Each scene shows the same named points in several views. A view is turned or mirrored, shifted and resized as a whole, has a little noise and may leave points out.
In the rows, zero is written as 128.

Scene 1
View 1
(154): [ 79 131 123 134 183 149 151  65  82 129 181  71 180 112 111 193 117  97
 137 109 137]
(141): [ 61  83 135 101 154 137 136  61 142 107 134 122 160 148 148 169 121 108
  92  95 116]
(155): [ 96 112 144 138 156 126 150  66 102 122 161  76 150 107 122 154 128 121
 122  97 148]
(300): [ 99  77 138 104 154 134 139  63 140 109 127 126 151 142 131 142 128 102
 115  88 120]
(65): [  5 100 130  70 138 140 125  19 144  92 129 181 161 133 108 158 137  99
  98  96  92]
(110): [ 35 115 137  90 145 133 155  68 133  98 155 146 161 112 124 166 137 115
 112  88  94]
(322): [116  82 133 107 159 141 122  21 117 116 122 131 149 137  84 121 131  81
 141  96 138]
(137): [ 25 108 131  78 145 140 137  35 135  97 140 167 161 123 104 158 137 101
 113  94  95]
(22): [ 74 100 154 122 133 113 153  73 131 108 149 104 138 110 141 141 137 138
 100  87 130]
(115): [ 67 100 134 109 165 138 159  98 135 108 156 105 169 135 159 186 118 114
 103  92 107]
(92): [109  67 135  83 156 139 148  78 159  99 119 158 154 148 127 133 133  90
 127  80  97]
(196): [ 72  65 139 115 152 133 123  52 145 114 123 102 153 163 163 163 112 113
  75 100 135]
(253): [103  84 121 100 177 155 127  40 120 117 131 129 169 150 101 154 120  72
 138 101 125]
(277): [ 68 135 139 121 152 130 153  46  92 116 172 108 156  86  86 153 140 112
 142  97 131]
(151): [ 63  88 150  88 131 119 165  99 166  90 137 153 145 121 155 144 141 131
 100  73  87]
(249): [109 115 145  91 150 126 191 120 137  96 161 153 152  87 107 131 153 110
 164  67  81]
(251): [ 71 114 120  95 188 156 182 134 132 106 174 115 196 132 156 214 115  93
 131  89  77]
(274): [ 80  70 135  90 147 136 127  42 150 103 115 150 150 151 124 135 130  96
 108  91 114]
(293): [113  80 142 119 154 130 136  53 128 114 130 110 144 134 120 131 128 105
 121  92 139]
(111): [ 31 129 115 123 176 156 117   9  80 128 165  90 182 129  97 199 111  88
 113 123 144]
(207): [ 66 125 130 115 176 143 174 112 115 114 181  92 181 114 147 203 119 110
 123  95 103]
(91): [184  48 150 114 154 125 147  82 151 112 107 121 132 146 125  93 134  96
 142  75 134]
(252): [ 61  81 127  75 154 145 132  43 149  98 122 171 162 146 113 146 132  86
 118  90  95]
(210): [ 76 120 133 113 160 136 156  68 110 112 164 115 163 106 108 162 133 105
 136  94 119]
View 2
(155): [101 101  95  76 137 118 152 100 126 122 111 132 163  98 132 106 111 107
 125 143 154]
(196): [ 86  93 115  64 117 104 147 114 128 130 117 138 129 101 118 134 140 111
 135 151 128]
(22): [ 98 103 110  70 111 113 149 114 124 114 120 136 160  98 130 124 102 105
 128 141 137]
(111): [113  80  96  98 170 135 135  90 117 112 128 132 122  87 122 103 138 123
 140 143 144]
(210): [115  98 103  85 127 130 145 101 121 119 112 148 143  95 132  96 106 105
 130 137 147]
(277): [115 100  99  91 138 138 138  97 119 110 121 138 152  86 141  95  99 109
 126 130 153]
(300): [ 95 103 115  68 107 116 143 112 130 136 109 149 129  95 136 113 123 104
 126 138 140]
(253): [101  98 110  78 126 128 134 103 129 144 107 153 111  89 142  97 137 108
 127 134 149]
(92): [ 99 107 124  67  87 120 140 118 130 144 103 165 116  96 141 107 117  98
 124 132 136]
(115): [114  90 108  76 116 112 158 109 122 122 106 154 138 113 109 111 115 104
 140 152 130]
(110): [120  94 118  87 108 129 139 112 115 107 123 155 129  97 124 111 100 106
 138 137 125]
(141): [101  92 117  73 113 114 144 113 124 124 116 149 124 101 120 122 126 108
 137 146 127]
(249): [124 113 114  79  85 131 149 111 123 124  99 170 149 101 144  84  75  89
 121 126 147]
(137): [116  93 126  89 109 137 125 113 115 109 131 154 110  85 134 113 110 110
 136 129 122]
(322): [ 89 109 112  72 122 130 127 104 132 143 113 142 122  79 158 103 131 108
 118 124 156]
(91): [ 77 124 114  49  89 110 146 115 143 161  92 149 146  94 160 106 120  94
 107 129 162]
(151): [108 103 127  70  80 114 148 124 121 116 115 160 137 104 125 123  93  97
 132 139 120]
(252): [106  98 128  79 100 130 127 116 123 129 119 161 101  88 138 112 122 106
 132 130 127]
(274): [ 92 103 125  69 100 120 132 117 128 133 118 152 115  88 140 120 127 106
 127 132 132]
(251): [136  85 104  87 114 118 166 105 119 126  89 175 128 124 100  85 106  98
 144 156 132]
(65): [113  91 133  90 105 136 119 117 113 106 138 155  99  81 132 124 116 112
 140 128 112]
View 3
(274): [146  86 121 169 169 141  89 140 129 149 132 162 147 157 110  82 104  68
 112 106 105]
(141): [159 110 109 174 161 141 103 129 139 161 119 157 133 149 111 104 116  73
 129  96 115]
(92): [141  83 140 187 159 124  78 126 126 147 136 142 145 162  97  80  99  62
 116 117 112]
(251): [165 148 134 214 160 105 105 100 149 158 117 103 125 154  67 120 128  91
 148 114 140]
(91): [122  64 132 181 132  87  77 131 102 115 130 163 122 157 110  60  82  26
 136 128 106]
(196): [157 102  99 166 154 146 116 128 133 161 113 171 124 144 129 110 107  51
 131  97 112]
(111): [168 156  66 148 208 120 143 159 149 124 115 172 138 143  89  99 138 103
 139 101 109]
(207): [167 151 108 192 153  97 105 115 146 147 109 130 116 144  78 113 137  98
 162  98 131]
(110): [163 120 117 172 162 129  75 134 142 160 126 148 145 151  89  90 134 113
 133  84 112]
(253): [144 110 109 171 191 115 116 144 129 122 131 154 146 158  90  81 106  64
 119 127 110]
(293): [143  96 106 165 153 107  97 141 120 126 123 171 128 150 107  77 106  58
 138 108 106]
(249): [144 106 149 196 136  79  42 123 124 134 134 127 136 158  66  65 124 105
 147 104 116]
(277): [156 132  92 156 167  87  87 155 132 115 122 168 133 144  78  69 138 113
 153  93 105]
(155): [154 125  88 163 145  87 101 141 126 121 111 172 112 139  98  86 125  78
 164  95 111]
(300): [147  96 116 174 156 121  93 132 127 142 125 158 134 153 107  86 106  62
 129 108 110]
(115): [163 128 112 187 148 121 102 116 141 159 112 141 120 146  98 113 125  80
 148  96 125]
(252): [150  95 129 172 184 146  85 139 137 155 139 149 160 161  96  83 111  85
 103 109 107]
(210): [155 129 105 171 164  97  92 139 134 128 122 152 132 148  80  83 130  99
 148 100 114]
(154): [162 156  82 170 175  83 129 141 140 114 109 154 119 141  78  98 135  92
 163 108 120]
(137): [160 112 117 163 185 145  80 147 143 158 136 155 161 156  89  82 129 116
 112  90 105]
View 4
(154): [ 96 116 158  88  55 122  83 133 106 176 125 116  89 125 152  94  69  67
 148 110 166]
(92): [128 143 103  84  96 122 127 123 156 152  96 180 134  85  72 146  94  67
 134 110 126]
(110): [108 105 138  72  80 103 123  83 164 172  76 148 118  90 126 127  73  34
 140 116 126]
(322): [ 89 138 104 111  80 122 124 141 127 149 145 169  94  75  97 162  80  63
 156 105 160]
(252): [ 96 122 117  68  85 110 140 105 149 161 105 181 127  77  78 150  80  36
 150 106 112]
(293): [106 123 107 116  85 124 112 126 146 151 127 158 101  79 110 139  85  85
 124 109 153]
(141): [ 91  93 128  78  82 114 121  98 150 164 112 165 117  80 100 114  80  68
 109 104 110]
(207): [127 111 160  66  69 118  84 109 137 180  79 120 121 130 140  76  79  69
 123 117 138]
(300): [111 122 112  97  87 121 117 119 150 154 113 166 116  81  95 132  88  78
 122 107 135]
(249): [169 162 119  92  95 115 108 115 171 162  49 140 131 113 124 146  89  47
 161 132 167]
(137): [ 86 106 132  66  78 101 139  85 155 169  93 164 114  78 109 148  69  15
 158 110 117]
(91): [147 163  76 137 106 137 111 154 156 133 121 175 115  77  82 158 104 112
 120 113 170]
(253): [ 91 134 121  83  74 125 116 141 115 159 139 166 108  94  89 135  80  62
 152 101 139]
(196): [ 87  85 119  95  84 120 116 104 151 157 130 168 112  70  97 106  85  96
  86  99 110]
(251): [142 127 160  40  73 121  87 116 133 182  66 132 145 141 112  70  86  66
 128 116 119]
(155): [109 110 131 120  74 121  91 118 142 161 118 125  88  95 152 114  76  87
 121 114 171]
(65): [ 72  94 130  60  79  96 152  74 160 169  97 176 117  65  99 153  67   7
 154 106 101]
(210): [111 122 139  91  72 114 104 114 139 169  99 133 102 105 137 123  74  54
 148 115 156]
(22): [118  99 120 118  89 111 109  92 176 158  93 141 101  76 140 126  81  80
 106 117 149]
(151): [139 113 114  85 101 107 124  80 192 160  58 163 136  80 106 131  89  60
 112 119 118]

Which points are out of place in each view (at most two, in the order of its rows)? Write none if all are in place.
view 1 => (91)
view 2 => none
view 3 => (251)
view 4 => (154), (141)
